Each row is a point on a tangle of strands that fork, close into loops and nearly touch. The rows are in no order.
(in the rows, 128 means zero)
Points whose rows are less than 103 apart are linked; no others are. Some points are linked to none.
J339: [130 133 163 107 103 157 195 146 133 148 113 127 101 155 140 133 103 126
 171 114 147 140 186 160 122 117 135]
J519: [168 129 133 127 152 106 155 137 124  92 113 159  91 121 122 185  76 150
 171 196 139 183 129 115 102 143 107]
J983: [179 140  92 103  94 153 127 163 139 101 127 129 117 144  95  88  93 128
 143 117 138 138 149 107  69 105 150]
J816: [108 134  88 153 100 105 109 113 138 154 152 100  66 141 120 142 205 124
  83 129 102 107 111 191 140 125 102]
J151: [ 71 128 135 114 130 167  84 153 142 163 107 124 121 173 161 101 144 119
 115  88 101  53 187 174 134  86 152]
J417: [178 143 148 112 113 145 180 138 147 102 111 155 137 103 120 126  37 160
 183 143 151 175 188  66 109 146 114]
J65: [155 151 124  92  97 161 144 165 136 119 110 133 106 157 117  98 109 120
 126 104 130 127 195 123  84 102 134]
J314: [ 82  95 174 131 174 128 102 150 109 141  92 145 163 128 160 131 121 114
 144 130 113  84 134 126 135 107 144]
J481: [137  76  87 145 120 116  86 120 116 116 149 119 106 130 126 108 117 125
 150 159 130 110  84 157 107 119 160]
J991: [127  75 124 136 130 126 100 104 114 110 139 119 202  64 121  79  97 121
 155  96 165 105  66  91 147 158 170]
J679: [142 196 125 136 140  98 107 119 147 114 155 131 197 119 154 147 169 130
  21  88 108 140 143  52 146 114  90]
J95: [128  87 156 140 145 125 145 107 104 122 135 123 179  80 121 108 101 126
 175 118 158 142  82 104 139 172 144]
J626: [151 188 150 116  98 144 201 105 178 139 139 113 148 114 114 128 116 161
 146  93 155 190 174  88 159 182  94]
J24: [155 171  85 119  58 137 176 109 158 126 168  92  70 124  84 107 165 137
 114 110 140 194 123 158 123 171 118]
J75: [150 183 148 130 138 117 176 126 144 116 132 128 104 125 130 196 150 156
 118 149 126 174 140 131 153 147  68]
J155: [127 142  89 147 117 111 102 125 119 124 141 122  90 138 117 160 185 117
  80 158 108 132 111 162 109 123  97]
J964: [123  97 147 126 134 127 163 145 113 138 112 128  81 163 141 157 115 122
 168 168 126 135 135 189 117 104 138]
J275: [137  41 136 135 133 167 140 103  84 131 132 113 122 101 123 107  91 101
 185 146 136 103  66 152 135 135 170]
J659: [127 152 109  96 104 178  99 175 133 132 122 129  87 187 135  87 146 102
  85  89 100  91 195 158  82  93 141]
J922: [123  93 185 121 150 153 164 132  96 132 100 129 159 119 147 113  85 111
 183 116 141 125 134 112 133 126 147]
J883: [144 114  78 131  93 119 131 108 133 114 157 115  95 119 101 121 123 136
 145 149 144 149  90 169 106 140 144]
J726: [148  97 160 124 157 129 145 147 107 110  94 157 130 130 139 114  43 148
 191 162 129 136 121  86 111 119 174]
J863: [151 133  39 144  74 118  80 113 140 103 172 120  96 112  87 100 178 106
  74 119 125 137  99 145 101 154 137]
J316: [138 107 107 131 119 123 161  95 121 114 161 109  93 109 112 127 115 134
 170 158 162 184  71 166 136 172 134]
J669: [159 155 130 104 142 141 115 155 144 105 106 147 160 125 118 120  77 143
 138 133 135 135 171  63  96 105 135]
J770: [ 90  82 107 175 166  91  56 133  99 136 135 127 105 136 142 144 155 115
 108 174 107  85  91 157 127 109 124]
J383: [118 112 112  95 162 154  72 166 125 126 105 156 104 169 136  97  81 147
 126 162  86  77 134 129  69  87 176]
J254: [120 173 160 113  92 132 210 116 155 163 133 121 107 144 132 150 150 144
 136  93 140 155 156 151 167 144  96]
J264: [114 139 129 142 107 109 126 109 135 140 140 125 146 121 124 127 148 141
 128 109 146 126 119 136 149 145 129]
J90: [130  99 125 114  90 154 152 120 129 136 142 119 137 129 127  77  95 117
 178  97 160 122 124 145 130 140 169]
J931: [125 123 154 118 117 142 201 139 128 141 124 130  71 149 129 167 114 135
 171 143 139 167 153 183 129 132 116]
J539: [ 96 183 190 137 175 101 143 124 147 150 110 148 201 122 165 174 140 132
  92 101 128 110 169  73 181 105  98]
J631: [136 144  66 149 110  84  95  80 141 100 168 110 138  85  89 123 157 149
 125 148 144 162  44 119 148 175 122]
J136: [137  98 136 153 169  90 121  95 106  97 147 130 151  79 122 160 134 147
 159 180 148 170  43 119 144 195 108]
J919: [129 180 103 141 117  95  88 100 150 141 147 129 173 117 142 140 184 126
  35  86  93  97 124  89 163 104  97]
J338: [113 136 161  94 147 155 155 176 129 145  83 144  82 171 139 161 118 129
 137 152 116 121 201 162 100  74 129]
J587: [142 161 102 123 132 130  55 130 141  98 130 141 219 113 119  98 116 124
  90  78 125 101 150  36 105 104 129]
J384: [137 178 114 126 116  95 156  87 166 137 149 110 115 124 116 139 183 152
 100 124 123 178  98 128 172 161  76]
J612: [121 105 120 130 123 128  82 122 134 115 133 136 204 101 131  78  88 134
 161  84 155  97 109  75 122 131 169]
J197: [139 140 116 112  69 150 173 113 143 136 149 111 117 124 100 101 117 136
 157 100 163 156 143 147 129 148 147]
J380: [151 124 148 117 169 116 107 143 125 102  97 162 153 126 123 140  68 144
 160 164 130 141 134  74  97 107 148]
J122: [102  92 126 113 190 131  51 154 114 125 100 154 108 160 148 130  97 150
 121 194  89  88 118 130  77  81 168]
J729: [124 149  67 149  84 100 118  65 156 116 172  88 106  96  81  88 153 142
 123 126 137 170  55 151 157 190 131]
J56: [112 110 135 134 111 135 137 125 122 145 131 123 132 142 134 117 132 114
 152 111 147 118 132 159 138 123 144]
J79: [128 133 184  95 132 152 190 162 133 134  88 142  95 158 142 151  74 131
 172 130 128 142 205 135 117  97 125]
J364: [ 99  83 211 134 157 163 197 100  79 164 104 107 133  86 150 168 132 124
 167 133 120 110  96 157 157 145 115]
J252: [ 73 152 191 124 177 124 130 144 123 161  96 147 174 147 166 173 148 124
 109 120 124 100 174 113 172  84 119]
J479: [126 161  91 153 116  94  51  90 145 119 150 133 193  99 122 123 179 127
  41  88 111  93 106  78 148 125 116]
J486: [113 176 138 113 137 138  75 139 146 117 118 135 217 123 144 113 123 130
  72  63 130  89 186  43 130  90 127]
J179: [162 140  67 112  87 146  81 142 144  94 146 133 133 123  93  80 124 121
 114  96 129 129 137 107  81 122 149]
J695: [ 93  81 180 141 139 151 183  96  99 168 111  99 146  81 133 134 145 123
 143 104 127  90  87 163 168 150 127]
J118: [135 130 117 107 130 136  87 137 142 114 109 148 181 126 120  97  83 140
 151 100 137 106 153  74  98 104 158]
J473: [166 138  66 129 109 125  71 160 123  93 143 138 107 145 101 105 145 101
  85 140 117 128 128 122  77 125 127]
J100: [166 158 138 110 102 148 195 132 162 121 132 130 135 104 115 127  66 158
 176 120 169 187 188  84 128 170 105]
J545: [130 109 101 163 145  78  98  93 121  98 156 132 163  79 113 134 133 148
 138 160 150 149  31 108 148 175 126]
J498: [137 182 163 119 119 140 208 136 150 136 119 131 108 139 135 178 124 149
 132 119 137 169 187 121 155 150  76]
J86: [ 86 137 127 159 125  89 115 105 143 186 126 119 127 141 149 145 207 125
  72 106  91  94 114 160 188 116  83]
J365: [105 175 157 137 167 107  91 118 147 134 122 147 231 117 151 151 138 138
  80  85 131 100 163  43 158 101 119]
J780: [153 183  89 129  83 111 152  82 167 113 166  93  80 126  84 121 190 141
 100 126 124 201  92 146 146 178  91]
J554: [ 94  75 115 168 143 103  96 124 105 144 138 111 119 123 146 124 159 110
 121 141 120  77  82 171 151 130 132]
J129: [138  32 102 149 140 134  94 119  88 125 147 116 108 126 131  96  98 104
 172 172 125 107  60 158 115 130 171]
J304: [154 160  83 134 126 119  35 141 138  86 150 140 192 121 119  98 144 103
  53  84 123 114 139  54 108 118 130]
J604: [120  85  91 156 164  94  49 133 112 119 126 140  90 131 125 154 136 124
 118 204  99 104  96 156  91 105 128]
J374: [151 176 104 131 151 100  59 141 132  85 154 143 202 126 138 132 156 113
  30 110 116 129 140  48 115 115 111]
J856: [155 170 112 108  67 152 192 128 154 129 146 105  87 122  98 126 131 134
 135 105 157 185 159 136 119 159 115]
J329: [144 155  64 136  62 113 113 100 157 109 168 109 112 101  83  97 162 129
  92 102 137 159  97 125 131 162 137]
J401: [129  55 170 120 133 188 185 111  82 145 116 110 107 117 134 122  97 100
 195 132 130 117 101 164 136 129 154]
J107: [153 171 123 121 136 128 152 154 127 106 122 135 100 148 122 183 150 121
  97 154 121 152 154 129 118 124  86]
J265: [ 92  85 158 161 147 116 135 117  97 158 126 109 145 111 145 122 159 113
 125 114 124  77  86 154 170 133 126]
J462: [132  72 148 129 154 121 144 136  96 123 107 144  96 144 147 139  90 121
 181 184 124 136  98 153 112 117 150]
J639: [149 133  72 143 130 102  64 139 113  99 147 141  99 138 115 147 167 103
  69 166 110 130 102 136  89 125 108]
J341: [ 76 121 162 153 145 104 118 132 120 185 110 126 153 142 156 131 184 119
  89  99 107  65 139 143 196 107 109]
J788: [147  83 124 141 152 101 156 111 101 108 139 127 111 105 124 157 109 135
 180 189 151 181  52 146 130 177 123]
J353: [ 80 105 146 107 150 152 104 156 122 149 100 138 130 161 164 103 101 127
 147 114 110  74 155 144 126  93 157]
J549: [109 142 182 119 112 127 213 109 131 161 139 109 131 122 131 132 144 136
 150  96 149 156 138 144 170 170 109]
J428: [150  79 163 123 157 137 150 118  96 112 114 144 163  96 135 113  69 122
 188 138 146 151  99  98 120 153 149]
J523: [118  75 198 106 142 179 200 133  87 150  94 121 119 133 152 128  92 102
 191 127 135 126 143 154 132 123 148]
J577: [115 139 134 102 149 150 126 178 123 141  98 136  65 185 137 163 145 109
  91 161 102 121 194 166  95  73 111]
J229: [121 158 119 135 101 113 166  92 157 142 151 110 130 112 105 111 160 148
 129 105 143 166 100 134 172 170 117]
J881: [134 159 123 126 153 125 111 165 120 112 117 142  94 163 134 179 157 109
  63 171 107 139 167 141 103  90  96]
J289: [147 150 117 106 111 157 128 180 133 128 117 135  81 177 125 125 143 105
  96 128 114 124 180 154  82  95 119]
J249: [ 62 117 192 146 175 132 107 142 104 167  92 132 167 130 168 141 158 117
 112 115 109  63 143 138 173 104 125]
J215: [135  88 129 128 175 121 104 145 103 114 104 156  90 158 139 132  87 142
 158 205  98 117  99 135  89  90 174]
J996: [ 92 115 117 164 116  82 142 107 134 181 138 100  88 131 138 140 204 125
  94 128 108 107  87 192 192 139  93]
J413: [108 135  90 110 102 177  83 151 147 145 131 112 103 172 145  75 137 115
 107  75  97  61 185 179  99 103 164]
J356: [157 146 169 104 128 138 175 158 139 117 100 153 111 132 127 140  63 145
 176 143 137 152 184  97 106 117 125]

A tip is a point with one link. Name the tips that can be reached along the links from each point below, in the order of the rows.
J265 -> J364, J604
J179 -> J626, J383, J479, J549
J631 -> J863

How many points has the smallest loop of links through each point below? Write none if it is on no loop.
J612 -> 8
J413 -> 17
J254 -> none
J197 -> 9

A piece is two or more points that can be reached from each other along the links. Count, over all rows, the pieces, the separate loops (a circle has one, a figure eight two, a Y none), the forks (points with three links) and the tips (points with one).
pieces -> 4
loops -> 3
forks -> 5
tips -> 7

Name the points in between on the shortest way along the links from the first point to the second, in order.
J75, J626 -> J107 > J881 > J577 > J338 > J79 > J356 > J417 > J100
J612, J545 -> J991 > J95 > J428 > J922 > J523 > J401 > J275 > J129 > J481 > J883 > J316 > J788 > J136
J249, J107 -> J314 > J353 > J151 > J413 > J659 > J289 > J577 > J881
J679, J122 -> J374 > J304 > J587 > J486 > J365 > J539 > J252 > J249 > J314 > J353 > J151 > J413 > J659 > J289 > J577 > J338 > J79 > J339 > J931 > J964 > J462 > J215
